Points on a hilly landscape, in no order, each with its height.
A ball rolls from a point to the lowest of its 2 nearest points, and stops where none of them is lower. Distance is the straight distance between rows; heights are no part of it.
k_63: [-54   7  21 -39  -3  -3  39  23  36  37 -26  -8 -37 -56 -25 -10   3   7
 -27 -34  -1   2 -22  -6  17  48 -26   0  13  11  -4   1 -10 -26  14  -6
  -2  39 -33  11 -29   4  15]  height 4.80
k_442: [  3  30 -11  -5   1  -3  57  22  13   4  -7  -3 -31 -12  18  -1   4 -15
   5 -35  -5  -9  -2 -48 -26  15  34 -10 -14  18  15  -5  49 -16  18 -46
   6 -17  14 -29  19 -28 -23]  height 3.40
k_253: [ -9  13 -15  26  29 -29 -31 -23 -38  -4   9  40 -10  49   3   0 -14 -21
  18   5  -2   0  35 -27  -4  13  35  10 -20  25  -8  -7   7  34  11  11
  -1 -11   2  34  -6   5 -18]  height 4.04
k_850: [ -2   8  45 -10  -5  15  18 -15  22  -2 -33 -66 -18 -43   5  20 -64  -1
 -26   1  -8  14 -14  -5  -8 -18 -10 -18  59  -1  -7  -4 -13 -21  24  24
 -10  41 -31 -20   3  20   2]  height 6.08
k_207: [ 18  33  16   2 -35 -33  38  -3   9 -96  37  29  12  10  39 -17   8  -2
 -25  28  15  12 -10  -6  -5 -20  22  -4   4 -45  15  10  18  33   9  -2
   3  26 -39   7 -17  21  23]  height 5.77
k_259: [ 10  -7 -40  35  12 -15 -40 -42 -42  24  -1 -25 -23 -13   8   6 -20 -18
  -7  23  25  10   0 -13 -26 -11  -7  40  12 -19  44 -39 -55  -4  -1  15
   8  13  21   0 -30 -19 -11]  height 0.97
k_784: [ 17  -2  23  12  -4   5  22   2 -17 -20 -41  34  11  14  11 -45  49 -36
  10  11   5   9 -50  -3  21  16 -41  -1 -25 -12  21  20   3  24  -3 -23
  -7  11  -6 -19 -10  29   2]  height 4.85
k_426: [-19 -25 -19 -10 -12 -10 -39  -1  -7  25 -18 -14   6 -40 -12 -17  -4  34
   4 -11   0   9  -2  20   3  22  -1   5   3 -30  21  -3 -20  -8 -10  35
 -10  48  40  -3 -19 -49 -39]  height 1.91
k_688: [ 36  -5 -11  -5 -22  -8 -30   7 -42  24  39  41 -36  13   5 -21  27  30
  31   5  30   0  -6   6  -6 -11   3  27  -3  -4  41 -23 -25 -11   9  -9
 -36  -3   0  -2 -47  31  10]  height 1.41
k_383: [  4  18 -52 -30 -12   3 -20  -5 -25 -37  40  32  60 -24  13 -29   8   7
  11 -11 -20  25  17   7 -30 -52 -13  -3  16 -32 -15   8   7  34  13  19
 -14  18 -34  -8   6  26  -1]  height 3.49
k_109: [-10  29 -29   6  17  62  -7 -13  17 -28 -32  16  22  45 -21   7  16 -28
 -25 -35   0  -5  43  46   4  -6 -13 -14 -15  28 -22  42   3   1 -38 -17
  22 -38   7  16 -11 -19   4]  height 2.38
k_638: [-39  -9   7   9  29 -26 -17  11  -7  14 -42 -36 -14  20 -36 -15 -46  24
   8 -20 -19 -19  46 -26  11   8  30   1   2  16  18  20  -7  23 -16  50
 -15   3   5  22  20  -5 -16]  height 4.38
k_177: [ 11 -15  16 -29   2 -11  12  11  25 -45  -6 -31  27  -9   9   9 -11  12
  -1   7   2  47  -1 -11  -4 -32  16 -16  11 -19  -9 -27  28  10  10  25
  21 -35   2   3  51  -4   4]  height 3.50
k_676: [ 12  46  -8  13 -45  24  30   5   0 -27 -30  10  -5  31  19   2 -21   7
 -27   5   6 -21 -23 -22 -19 -12  18   0 -32 -24 -21  24  17  12 -27 -32
 -29 -13   6   0  18  -8  29]  height 5.49
k_77: [ 31   0  30 -16 -10  12   0   1  46   9 -34 -38  -7 -44  26  29  13 -13
 -32  16 -23   5 -34 -53  25  26 -15 -15  44  21  26 -23   3   4  30  41
  14  28   4 -36  -4  -5 -34]  height 5.85
k_141: [ 15  25 -16 -18   6  15  20  10   3 -19   4   8 -37 -16  -2   5 -14  -8
 -26 -20   3 -11  22 -28 -20   3  34   3  12  27  31 -49  56 -13   1 -48
  28 -27  35 -26  -9 -10  -5]  height 3.65
k_338: [ 22 -38 -24   1  10  -6  -8  -4 -43  20   8  23 -24   2   5 -35  23  10
  33  -5  28 -38  14   3   3   0  26  -9 -19  26  48 -17  -7   0  15   6
 -33 -22  13 -10 -40   9   1]  height 1.83
k_517: [ 24 -10 -42 -27 -62  12 -41  18 -12   9  29  53  26  11  25 -12  36  12
  30   0  -1 -20  16  70 -17 -18  -7   1   1  -1 -19  11  -5  13   7   6
 -33   9  16  25  21  11 -49]  height 3.20
k_905: [ -4  14 -30  -5 -29 -16   3  10  -4 -19  80  60   5  31  29  14  32  -8
  10   2  14  -2  31  38 -16 -11  18   0  -9  22 -20  12  29 -23  15 -34
   4  -7   0   4 -42   5 -11]  height 3.66
k_968: [  9 -62  46  14  29   0   4 -10   7   3  33   9  24   7   4   0  53  -2
  23  26  10   5 -45  45  37  23 -41   8 -28   0  -2  -1 -22  -3  -1 -10
  -2  -1 -35  11 -23  -9  16]  height 3.71
k_235: [ -3  34   3  24  20  73   0 -35  17  -2 -67 -25 -12  38  -8  10 -24 -28
 -22 -37  -9 -24  23   7  -5  -5  -2 -14 -13  32 -17  67 -17  -8 -30 -40
  25 -38   5   0  24   7  22]  height 1.79
k_40: [ 21  18  51 -19 -36  10  11 -24  44  -9  -2 -33 -17 -15  33   3  18  23
 -12  15 -28  -3 -41 -18   0  35  19 -29  11  25   1   8  -2   4  28  14
  -3   7   6 -16   8   6 -10]  height 5.74
k_764: [ 11  -9  39  -9 -36  10 -34  -4   9  -4  44  -8 -34  24   6  15   7  25
 -35  49   3  -3   0  -9  -8  10   7  23  20   7  15 -42 -37 -20  -1 -11
   3 -20  -6  26 -25  39  26]  height 3.30
k_353: [ -6 -13  40  -1  38 -25  18  -3  11  12  16   8  -1  20  -5   6  39   4
  21  12 -15  -1 -14 -27   3  35  21 -36 -25  34  -6   3  13   1   6  18
  13 -31 -17  13  36 -15  25]  height 2.84
k_557: [ 32  31   7   3  38   0  58 -33 -23 -12 -15  -6  19  -4  24 -32 -23 -22
   8 -11  -3   6 -10  -4  -8   4   5 -54  21  -6  -7  32  22   7  17 -22
 -16  16 -38 -18   8  -5  29]  height 5.27
k_248: [  4  56  -4  -6 -60  -5  41  14 -19 -53  23  43  23  29  20  -4  -7  -2
 -29  21  17   0 -23   7 -19 -12   3 -11   4 -37 -23   9  22  17 -41 -16
   0   0 -12  21   2  22  38]  height 5.66
k_931: [ 13  31  20 -24 -25  37 -11   6 -16 -24 -39   3   1  46 -22  11 -31  26
 -32  16  -9  -2   1   3  -4 -10 -23 -15  23 -16   8  30   3  -7 -43   3
   1 -24  -6 -10 -41  11  35]  height 2.79
k_571: [-19  20  -1   6  -3 -39  30  19 -44  38   6  -7  -9  11 -22 -21 -20 -25
   1  14   2  22 -10 -22 -25  15  -3   9  -3  -1 -11  10   2 -26 -23  17
 -10  34 -24  15  20  29  -5]  height 4.47
k_960: [-50 -25  13  25  35  26 -13  -4  15  28 -22  -6 -31   8 -35  14  13  18
 -27 -37 -18 -29  28 -25  37  29  21  24 -41  32  -2  25 -13 -19 -10   7
  34 -42  29   3  -4 -33  40]  height 4.46
k_978: [ 11   2  25   8  19  38 -17  13 -14 -34 -53  19  18  47 -43 -11 -12  -9
 -21  14 -23   0   2  30   3 -30 -47 -16  -4 -15  -7  49 -23 -19 -22  -9
   3 -28 -24  -2   0  23  42]  height 2.46
k_643: [ 43  15   8   6   7  15 -20 -59  -3   3   7 -28  -3 -11  30  -3   1  15
  15  21  -7  35 -24  -9  -6  11  20 -21  21   6  -1 -14  -7   6  13  27
 -11  13  12  -2   3 -15 -27]  height 5.59
k_855: [ 16   4   8   8 -10 -17  18  11 -28  26  14  33  31   3  -6 -49  47 -12
  40   4  21  33 -33  46  16   4 -47  -9 -10 -10  13  18  -2  21   3  -4
 -31  33  -7   0 -25  47  10]  height 4.70
k_962: [ 54   0  13   1 -16  22   0  -4   2 -49 -43  -7 -11  -1  30  -5 -16  17
  -2  24   5 -41 -10 -34   4 -35  39 -24   0   8  29  -8  16  22  16   3
 -27 -40  21 -24   6  11  18]  height 2.67
k_7: [ 33  10  16 -46  -9 -13  34  19  46 -48  43 -15 -26 -45  25 -12  18   6
 -17   6  29  35 -18   5  -7  -1  26  -1  16 -13  21 -26  23 -26  23 -16
   6  26 -14  -8 -25   9   0]  height 5.93
k_93: [ -1 -24  23  34   2  49 -52 -15   0  20  -3 -31 -15  14 -11  26  -5  24
 -28  16 -31 -30   8  -4  16   6   0  23  10  28  18   0 -42 -44 -19  22
  20 -37  17 -16  27 -13  -2]  height 2.08
k_602: [-41   7  12 -33  -5 -30  17   7  54  13 -43  23 -27 -25 -10 -27   2  20
  -8 -44  -6   5 -12 -15  25  59  -2 -27  -8   7 -22   7   8  30  26   1
  -3  36 -16  30 -47 -11  -6]  height 4.73
k_136: [ 38  -5 -24   0  -5 -27  28 -18 -21 -18  42  34  43 -12  37 -26  26   2
  23  26  49   8 -17  11  -2 -22  36 -18 -24 -27 -20 -10  26  48  -2   6
 -20   4  -6  12  -2  -1  39]  height 3.67
k_929: [-29 -16  52   9  57  13 -35  -3  58  -6 -57 -30  11  20 -69  11  -7 -18
 -18   0 -55  -7  14  -1  32   5 -27   2   2  11 -23  29 -32 -15   7  -4
  52 -11   5 -21  27  35  45]  height 2.48
k_135: [ 10   6  10  29  52  22 -26 -22  10  21 -22 -41  19  10 -37  36 -31  -4
  24  -7 -52  29   0   7  -7  -6 -11 -10   6  29  -6   5  -4  15 -31  24
  26 -12  16  -1  58 -16 -23]  height 5.84
k_660: [ -1   8 -51 -18 -40   0 -27  -1 -14 -41  58   7  16 -23  27 -15 -18  28
   5  -9  -2 -28  39  23 -32 -45  32  16  17 -12   2 -22  -5  31  18  14
 -31   9 -10   4   6  16 -22]  height 3.18
k_815: [ 10  -5 -21   0  10 -20 -15  -4 -18  -6 -27  24  17   8   1 -16  -9 -20
 -24  -5  37  -6  35 -29  37   5   0  -5  -1   0   8 -37  35  62 -18  11
   4 -16  11  14 -58  -8   9]  height 2.24
k_292: [ 14  20 -32   2   8 -24 -11  -5 -14  11  79  -2 -28  23   7  11   8 -33
   6  11  12  45  20  -9 -46 -17   5  33  22 -14   8  -9  -8 -38  23  -7
   8  13 -25  -8 -62  10 -19]  height 4.22
k_484: [-42  -1  55  25   6  15  -8   4  64  25 -66 -47   3  -2 -37  33   1   0
 -32 -12 -27 -28  -5 -41  45  17 -14  -3   3  -8 -22  20 -23   5  27  12
  49 -17  18 -26  44  24  34]  height 2.06
k_975: [ 21 -23 -30  -3  13  41 -32  21   3 -21   9 -16  22  33 -10  13 -11  24
 -16   5  31 -13  53  36   4 -47  25  14  -6  14   9  -9  13  -7 -42   9
  10 -56  20  -4   1 -33  15]  height 3.99
k_26: [ 27 -26  40  24 -16  24 -28  -4  19 -10 -27 -48 -13   4  16  28  -9  12
 -11  38  -2 -26  -8 -35   5 -33  26   4  27  28  24 -20 -12 -17  10  16
  13 -37  38 -27  40  21   6]  height 2.50
k_569: [ 41 -33   3  22 -17  -4 -14   5  -4 -25  -6   9 -20   4  34 -13   9   1
  26  21  19 -49 -20 -15   3 -11  42  -8 -40  27  10 -28  16  28   7   6
 -27 -33  25  -1   5 -16  -8]  height 2.28
k_637: [  2 -39 -20 -11 -41  -9 -16  22 -26  11  37  29  24   0  36  -4  27  -6
  21  18 -14  14   1  64 -26 -27 -17  31 -13 -47   5   1 -40 -19   0   8
 -34  27   5  29  51  28 -43]  height 3.47
k_86: [-57  11   4 -42 -18 -19  28   8  47 -25  -4  19 -17   2  -5 -22  29  15
  -9 -46   5   1   1  -5  -3  37  15 -16 -32  -4 -39  22  13  -7  21 -41
  12  -8 -15  17 -15 -15   7]  height 4.54
k_561: [-10   9 -46 -28 -19  33 -11   3   7 -16  28  25  63   6 -16   4  15   3
   7 -19   9  12  22  72  11  -4 -43 -12   4  -6 -46  25  35  35 -35 -26
  12  -4  -1  -5 -29 -17  -7]  height 3.19
k_45: [-14   4  11  -4  -6  -8  -4  -3   6 -46  29  41  -9  47   8   7   4   2
  -7  12  14 -15  23  12  -8   3  27  -4  -9  20 -25  -7   6   0  -3 -15
   3 -34  -8  33  -1   8   5]  height 3.86
k_282: [-10 -33  33  19  61  -8 -47  -7  28   1 -43 -45   4  12 -62   8 -38  -4
   1  12 -34  18  36   2  15 -35 -19  19  14  -6  -9  -9 -52 -12   9  18
  44  -7  -2  11  58  45  37]  height 2.78
k_164: [ -7  12  22 -40   4   8  48  -2  43 -23 -63 -21 -13 -28   9 -14  -7   1
 -28 -21  24  16   3 -21  15  -3  19 -25  26 -12  -6   6   7 -18  54 -18
  17  11  -9 -41   5  16  38]  height 4.90
k_311: [-10   7   8 -33  15  12  18   9  -8  -2   6 -15 -30 -16 -17  26 -41   0
  -6 -21   6 -16  15 -19 -14  -1   7   7   8  23  15 -41  21 -14 -15 -23
  24 -59   7   5  35  18  10]  height 3.85
k_459: [ 28  15   7 -11 -27 -22  19  41  44 -85  64  -1   4  -1  23 -19  28  -4
 -20  40  22  14   8   5 -23 -32  32 -14   0 -11  30 -31  34 -10  19 -21
  32  10  -9  -2 -40  13  11]  height 5.86
k_5: [ 12  34 -49  -6 -43 -18 -16   1 -34   2  48  28  43 -27  17 -12   3  -5
  29 -13 -10  31  -2  33 -18 -47 -27  29  24 -55 -23  33   7   6   6   5
 -21  54  -9 -36 -14  24 -36]  height 3.76
k_500: [ 18   2   2 -24 -35 -23  -4  39 -30  33  70  38 -26  11   7  14  30  -9
  29  27   2   2 -13 -10 -27   0   3  34  -3  -1  39 -20  13 -16 -14 -23
 -17   8  14   1 -18  36 -30]  height 0.91
k_563: [ -1  -3   4  23  11 -26   2 -11 -34  33  45  12  -6  -6  22  46   6  -8
  48  28 -16 -14 -34  -3 -21  16  11  24  -8   2  13   0  -7 -28   8  -7
   0  25  -1 -11  40 -23 -43]  height 2.42
k_603: [-25  -3  50  -5   0  -9   6  11  40   9 -29 -63 -10   7 -10  15 -34  12
 -30  11  -3  -1  25 -28   4 -14  23 -13  47  21   4   2 -27 -33  35  42
   4  16 -17 -33  14  42  19]  height 6.18
k_510: [-18 -16  12 -21   1  10   2  12 -15  -6 -28  25 -28 -14 -21 -28  13  14
   8 -22  -9 -20  -9   9   2  14 -10  28 -17  -5  10  14 -26 -25  11 -27
 -14 -10 -14   3  15  22  -6]  height 3.87
k_727: [  7  21  22   1  -7  11  36   5  23  37 -17 -32 -20 -48  18  29 -40 -12
 -37   1 -18   5 -46 -39  16  28 -23 -11  53  -2  15 -16   0  -9  -4  33
  -8  59 -15 -13 -14 -29 -18]  height 5.95
k_854: [  7  17   7   9  -2  10  77 -19  14 -39 -41 -38  14 -23  38 -28 -14 -11
 -24 -18  21  -7  -3  -6   6 -16  10 -34  15  -6 -21  15  13  17  28 -17
  -9  -4 -13 -17  27   4  37]  height 5.09
k_963: [ -4 -13   7  -5  15  11  -7  -7   4 -12   8  14  22   4 -19   8   4  13
   9  -7  12  12 -17  45  22  18 -46 -10   0  -7 -29   2  14   6 -21 -20
   1  -5 -18  13 -55 -22   4]  height 3.48
k_286: [-21  -5 -41 -22  10  19   9  29  -9  52 -14   8 -21   0 -29   3  15  21
  24 -47  -7 -32  33 -15 -11  23  17  -5 -42  23  27  16  21 -21 -15 -19
  -1 -30  40 -18  -6 -49  -7]  height 4.33
k_428: [-48 -10   8  -8   1  -9  10  20   7  29  12 -20  -7  -2 -21  27  -9   9
 -12  -8   7   4  13   3   0  27   5  18  -6  25 -18 -39   5 -17 -36  -4
  29 -26  22  31  60 -11  -5]  height 4.05
k_824: [  0  14 -74  12  -1  35 -27   1 -17 -16  44  24  18  41  -4  20  -4  -5
 -13 -17  29 -20  86  34 -21 -44  22  17   4  32   3   2   0  -4  -9  -1
   0 -21  -6  10 -16  -4  -8]  height 4.21
k_952: [ 25  -5 -15  17   7  -8  -4 -29 -21  27 -34  -2 -18 -21   9 -13 -28 -21
 -35  11  32   4   8 -46  23   8  -3  12  22  -1  17 -50  -2  27 -12  15
  -7  25  28   6 -33   4   2]  height 1.74
k_53: [ 29  10 -37  -8 -15 -27 -12 -22 -15  18  43  52  40   1  29   2  45 -31
  40  32  29  29 -13  22  -1  -5  13  -7 -11 -18 -40  -5  35  40  -6 -10
   5   8  24  10  -7   2 -15]  height 3.37
k_592: [-27 -15  13  48  13   6  26   1   5   1  -3 -20  10  23  -5 -16  11  -8
  -7   4 -13  -4 -18  25   0  21 -14  16 -25  10 -30  55 -34 -54  -5  -8
 -14  23 -28   6  19 -24  -3]  height 1.59
k_585: [-21   6  23  -5   8 -25  25  -5  -7  41  11  -6 -46 -31 -15 -10   3 -20
 -30   6  15  19 -23 -24   5  45  11  26   8   1   1 -19 -16 -40   6   3
  20  43 -28  10   8  31  28]  height 4.64
k_508: [-14  19  -3  11 -44  23 -11  15  -8  34  -8  44 -10  43   4  20  34  -5
   4  -3 -14 -39 -33 -27   7  31 -16   5 -47  12 -12  28  13  11 -33 -28
 -17 -20  24   9 -14 -19 -11]  height 5.14
k_128: [ 17   8  -3   6 -13 -32  20  52   8 -10  82   7 -22  -4  22  18  27 -30
  14  38   8   1   3 -10 -29 -12  30  38 -20   6  36 -25  43 -34   8 -47
  12  25  18 -15  -9  10 -36]  height 1.34
k_449: [ -7 -17  -5 -18 -35 -19 -19  12   8 -10  -3 -18   6  -6   5 -41   4  46
   0   3   0  12   6  12  -2   6  16 -10 -12 -21 -20  10  -4  16   7  50
 -35  28  12  15  -4  -7 -30]  height 2.43
k_956: [ 22  15  24 -12 -23   7 -32   4  -4  -4  -1  -2 -12  39 -18  -3   7   7
 -42  46   0  30 -14 -27  -1  -4  -7  -1  12 -18   8  -9 -13 -37 -16  19
  11  -4  -9  -9 -29  40  38]  height 3.09
k_796: [ 12   7 -15  -4 -31 -30  -8  18  -6   9  27  31  34  44  15   1  36 -13
  29  42  12  27  -5   0 -17  -2  29  -9 -32  -4 -37   5  23   8 -16  15
 -11  11  24  25  47   2 -30]  height 3.45
k_882: [  6   4 -39  -3   3  43 -18   5  20 -38  -7  35  65  24  -5  -9  41 -13
   2 -12  -6 -11  19  80  -6 -26 -29 -26 -16   4 -44  28  -2  25  -5 -13
   0 -13  -7  17  21 -17  -7]  height 2.83
k_421: [-23 -29 -12  25  19  27  21  13  10  35 -23 -19 -36  -9 -11   6  27   3
 -14 -43 -17 -37  21 -46   8  21   6 -11 -38  54  24  18   7 -36   2  -1
  13 -42  44 -25 -21 -60   5]  height 4.51
k_309: [-20  36   4 -13 -10  16  42  13  14  12  -1 -21 -18 -10  -6  29   7 -26
  -9 -24 -26   7 -25 -35 -24  38 -30 -13  -3  12  -1   8  26 -26 -16 -22
  19  -9  -6 -13   8  -9 -35]  height 3.07
k_527: [-15 -10  21  23  27 -16  20 -24  23  33 -44 -45   0 -57   3   9 -28  16
  16  -8 -26  28 -35  -6   5  -2  10 -24  31  20  23 -17 -25  11  27  48
  22  25  28   7  77 -21 -10]  height 6.10
k_943: [ 23   7  -5  32  25  29 -26 -55 -14 -12 -27 -21   3 -15   6   8 -28 -16
  14 -13 -19  10 -10  13  -8 -12  -6  -1  17  16   6  -5 -13  -6   4   4
  23  -7  15 -14  44 -18 -47]  height 5.73
k_223: [-39 -28  48  23   2   0  31   4  31 -22 -19 -51  -9 -15  -2  20 -10   6
 -22  -6  -7 -15 -25  -7  24  12 -19  29  13   2 -13  17 -30 -35   4  -2
  16   3 -33  -3  34 -19  -5]  height 0.90
k_581: [ -3  -3 -33   2 -21 -16 -12   1 -23  21  10  29  -1 -47  15  23 -11  21
  35 -17   3 -31 -23   4  -1  16   7  14  -6 -26  23 -10  18  -8   1 -20
 -15  29  44 -33 -28 -56 -46]  height 1.18
k_181: [-12  11  35 -11 -24 -23  35  13  22 -36 -23 -50  -7  18  22 -24 -14  -5
 -27  26  16 -18  36 -24  -9  -5  30 -36  28  37  16   1   2   3  25  21
 -22   0  -1   2   1  38   0]  height 6.27
k_650: [ 42  -5 -30 -17 -23 -24 -17   6 -35  31  60  44   5  -8  24  -9  40  -1
  48   0  46   8  -4  23   7 -31 -26   5   1 -21  26 -31   4  35   8  -9
 -20 -16   5  -3 -75  32  18]  height 1.88
k_289: [  3  22 -18  -2 -21 -24  26  -9 -32   7  59   8  28 -34  18  18 -24   1
  10   9  35   3 -10  37   2 -32 -24  26  25 -30 -22 -12  15  48 -16  -5
 -41  20 -28  25 -40  22  19]  height 4.25
k_120: [-13  26 -50  13  15 -10 -18 -13 -33  -6  58  -8 -20  40  -9  23 -34 -25
  -9  -2  16  13  64   6 -50 -32  14  26  20   9  -4 -12 -17 -15   5  -2
  10 -17 -23  18 -26   6 -13]  height 4.36
k_986: [-14  33 -34 -19 -36   4   5  18  -4 -19  49  48  35  13   5  -8  33 -24
   4 -38  10   5  19  43   3   0 -45 -23  16  13 -22  27  36   6  -3 -28
   9   0   8 -21 -62  10 -24]  height 3.46
k_509: [  4 -57  24 -12  56 -13 -53   5  21  -8 -14 -30   5   4 -34  -1  -6  19
  14  19 -31  44  19  -4   2 -36 -15  22   2 -39  -6 -30 -42   4  22  25
  18 -23 -17  32  44   6  18]  height 3.02
k_453: [  2 -13 -17  49   2  21 -50 -20 -29   2  20  -2 -26  16   7   5  -6   1
 -15  18  -5 -22   6   6 -17 -10   5  48   0   5  26  -7 -55 -58  -2   8
  -4   0   6  -4  -8 -18 -28]  height 1.61
k_121: [ -1  24  23  17  15  43   5 -46  -4   5 -66 -34 -20  -1  -7  14 -53 -16
 -30 -19  -6 -26   1  -9   5   4  -6 -10  19  13 -15  26  -4   8 -12 -27
   3  -6  -3 -15  -2  17  25]  height 0.98
k_60: [ 41  19 -53  17  35  -3 -18 -39 -35   9  21  54  44  -3   4   1   6 -36
  34  -4  10  27   4   6   4 -21 -29   2   7 -19 -15 -13  30  59   8 -28
   4   6  -7 -13 -34  -3  -7]  height 3.04
k_858: [-50 -18  -9 -22  13   4   6  14   4  30 -61  -1 -37 -24 -24 -15   2  32
  31 -62 -29 -53  10  -4  -4  30  -5  -7 -36   5  33  24 -23   0   8 -23
 -29 -20   1   3  -2 -11  -6]  height 4.07
k_411: [ 47  25 -15  11  -1   6  19 -43 -14 -20  17 -19  15   4  34 -45   2 -13
   0  10  25  22  -4   6 -12 -15  28 -23  15   9   3   8  -5  -6  24   5
 -30  23  -7 -22 -23   8  -3]  height 5.44
k_122: [ -5 -27 -11  34   2 -19  15  -3  -2  23   3 -11  14 -35  26  34  -6  12
  39   2   6 -30 -35  -2   3  16   7  -2 -17   2  -2 -10  11  -1  -3   1
  -9  11  35 -12  21 -78 -43]  height 1.87
k_373: [ 12 -19 -10 -18  38 -20 -17  -2   7 -40  16 -10  16  -4  -1  17  -7   1
  21   0   4  59   6  -5 -16 -31   3  30   4 -48 -19 -38  -7   5  22   0
  26 -22 -28  18  35 -19 -12]  height 3.26
k_893: [ 16  33 -45  10 -12 -29 -13  -8 -41  41  57   3  -8 -11   0   6 -31 -33
  22  -2  13  42   1  12 -42 -31 -18  16  37 -44  -3  14   1 -16  -2  -4
  -7  38 -26 -16 -41  15 -17]  height 4.03
k_464: [-64   8 -21 -23 -22   3   4   2  42   8 -56 -13 -26   2  -4 -26  25   7
   1 -65 -17 -33  28  -2  -2  32   1 -37 -61  11  -8  30 -11  17   4 -27
 -10 -27   2  21  -3   5  -4]  height 4.32
k_226: [ 10  35  -5  10 -41   3  35  41 -19  32  18  41  -5  44   8  22   1  20
   8  13   6 -30 -42 -28  -2  13  -4  -3 -29  -8  -6  27  37   3 -29 -33
 -41  -2   9  -5 -29 -12  25]  height 5.29
k_673: [-39  -5 -12   1  28 -15   8  -2 -36  38 -17 -30 -14 -14 -42 -25 -55  -5
   5   3 -12  24   9  11 -31  -3   4  10   4 -10  -5  -7 -29 -18 -18  27
   4  30  -7  25  67  23  15]  height 4.27
k_570: [-20 -44  15   2 -36 -25 -10  17  -7 -22  26  18 -18  -9  24 -15  26   6
   0   4   3 -16 -13  24  -4  11   3  51 -17 -32   3 -15 -33 -26  -2 -14
  -3  19   2  17  30   6 -42]  height 3.68
k_348: [-25   9  15 -46   9  -9  22   9  62 -24 -18 -12 -27  -7 -20 -21   6  53
 -31 -28   9  20  19 -10   5  18  39 -30   1  -3 -19  15  17 -32  31  -7
  17  -9  -5 -10   0 -25  41]  height 4.72
k_295: [ 26   9 -46  23  36   2   0  -9 -41   8 -10  19  56   9 -21 -22 -10 -37
 -10 -10  18  31  23  13  30 -19 -58 -22  19  -5   3 -15  26  48 -20  -2
   4   9   3  -9 -67   1  21]  height 2.68
k_829: [ 16 -11 -18 -12 -29  10  37  -2 -21 -23  57  21  44 -28  48   4  20  -3
  13  26  29   4 -26  49   0 -38  -6  11 -21 -23 -33  -6  13  40 -10   9
 -41  10  -8  29  33  22  22]  height 3.94
k_368: [ -3   9  22 -10  -6  10   5   0 -16  29  35 -15 -15 -26  -4  19  11 -27
   5   6 -39  11 -39   1 -28  33 -25   8  17   9  17 -11 -15 -52 -11  -2
  27  14  -3 -17  39   6 -41]  height 2.77
k_36: [ 14  13   5  34   5  19 -18   3 -24  11 -35  45  -1  42 -10  -8  19 -21
  -1  -4 -27  -8 -31 -45  24  36 -31  -7 -16   8  10  28  16  14 -11   0
  -6   5  22 -14 -33  -7 -11]  height 4.99
k_987: [ 17 -14   4  17  24 -33  28 -18 -30  34  20  -5   9 -32  14  -8   3 -12
  37  23  41  24 -28  26   9  -9 -20  12  -1 -23   5 -11 -16  14  -2   6
 -40  40 -28  19 -37  11  17]  height 4.50
k_355: [-29 -29 -27  -6  15  -3 -13   4 -37  31  -7  18   4  -9 -39 -32 -15  19
  10 -14  12  11  28  40 -10  -6  -5  32 -12 -26  -2  -8 -38 -20 -14 -12
  -5   9  -3  20  19  13  11]  height 4.06
k_959: [-25 -19  13  -4   8  32 -37  -4  24  27 -49 -17  -2  11 -35  -6  19  12
 -22  -3 -14  -2  11  -9  31  43   8   0 -39  25  -6   3  -6  23 -41  22
  46 -29  49   9  13 -25  13]  height 4.28
k_630: [-15  -3  31  22  25  20 -32 -13  22  35 -20 -63   9 -34 -48  31 -33  25
   3   1 -81  -3 -21   6   9   7 -25  -9  24   2  21  -9 -30   7  -4  46
  32  10  18  -1  77 -13   1]  height 5.97
k_758: [ -8   4 -32 -24 -55 -40 -14  17 -18   2  42  30   4  -9  20 -32   9  32
  38  -1  -3 -18  32  24 -21 -13  32  10  -6 -18 -12   8   4  23  12  12
 -45  33   7   9  -9   9 -27]  height 2.86
k_24: [ 18 -36   7 -24 -11  24 -21   9   9 -28 -14 -21  15 -14  -1  20 -15  37
 -10  10  17  -1  -8  10  15 -29   2   9 -11 -24 -13 -29  22  14 -31  10
  -4 -51  14   8  14 -32  17]  height 3.75
k_377: [  3  13   7  -5  -6 -13  18   7   4  32  50  24  17  35   0  32  33   1
  20  26 -23  14  -9 -17 -14  45  25 -39 -26  22 -35  18  46  -7 -20   5
   4  -4  20   7   6 -31  -1]  height 3.14
k_765: [  6 -17  26 -12  88   0  23  16  33   0 -74 -10   5 -29 -33  13 -41 -14
   1 -20  -6  15  -1 -29  39 -10 -21 -28  34  -1  15   0  15  14  22   5
  19 -13 -27 -20   5 -14  35]  height 2.19
k_76: [  3  11 -61  18 -20 -10 -16   9 -31   7  12  41  25  34  17   2 -10 -27
  18  10  21 -48  47  -9  -5 -10  24 -10 -20  37  -4  -7  31  58 -12   8
 -21 -10  25  18  16  -8 -25]  height 4.24
k_756: [-19 -27  -8  -8  36 -50 -31  26 -17  16 -15  35  -9  22 -34 -17 -13  18
  32  -4 -10  -5  17 -26  15  18  13   8 -20  -6  10  -8   6  29   8  31
 -18  12 -20  28 -23  -5 -11]  height 4.20
k_381: [ 19 -20  37  10  82 -18  25  -7  27  14 -24  -6   7 -25 -14   7  14 -16
  13   2 -13  20 -25 -27  30  27 -12 -42  16  29  24 -15   4  16  38  24
  10  -4 -33  -1   9 -10  24]  height 2.52
k_772: [ -8   1  20 -10  43  28   8 -10   6  16 -72 -38 -21 -23 -16  27 -51  -3
 -33 -29  -3 -23  23 -29  34   9 -13 -11  38  15  25  -4   3  18 -10  -2
   9  -2  -1 -18 -27 -15  13]  height 1.70
k_440: [ -1 -61  50  -1 -14 -13 -18   7  21 -11  37  10 -18 -19  24   2  40  27
   0   8  -1  -9 -49  24  34  38 -22  36 -32 -25 -11  -9 -20 -11   0  -4
   3  15 -20  12 -22 -14 -11]  height 3.84
k_477: [-49 -25  55  29   5   5  -6   7  53  -5 -62 -54  -5 -39  -4  40 -33   4
 -29 -11 -26 -30 -24 -25  45   1 -30  22  38 -14   0  -4 -40 -13  25  22
  45  14   6 -25  41   2  -5]  height 1.52
k_209: [  4 -19  16  47  23   8  -9 -16 -14 -25 -31 -17   2  35 -14 -21 -20 -18
 -21  23   0   3   4  13  12 -25 -17   5   1   1 -13  35 -41 -37  -3  12
 -11   3 -41   2   4  13  19]  height 2.10

For each start below, name the point where the ball stops.
k_120 -> k_223
k_428 -> k_581
k_207 -> k_53
k_796 -> k_121
k_45 -> k_121
k_968 -> k_121
k_764 -> k_223
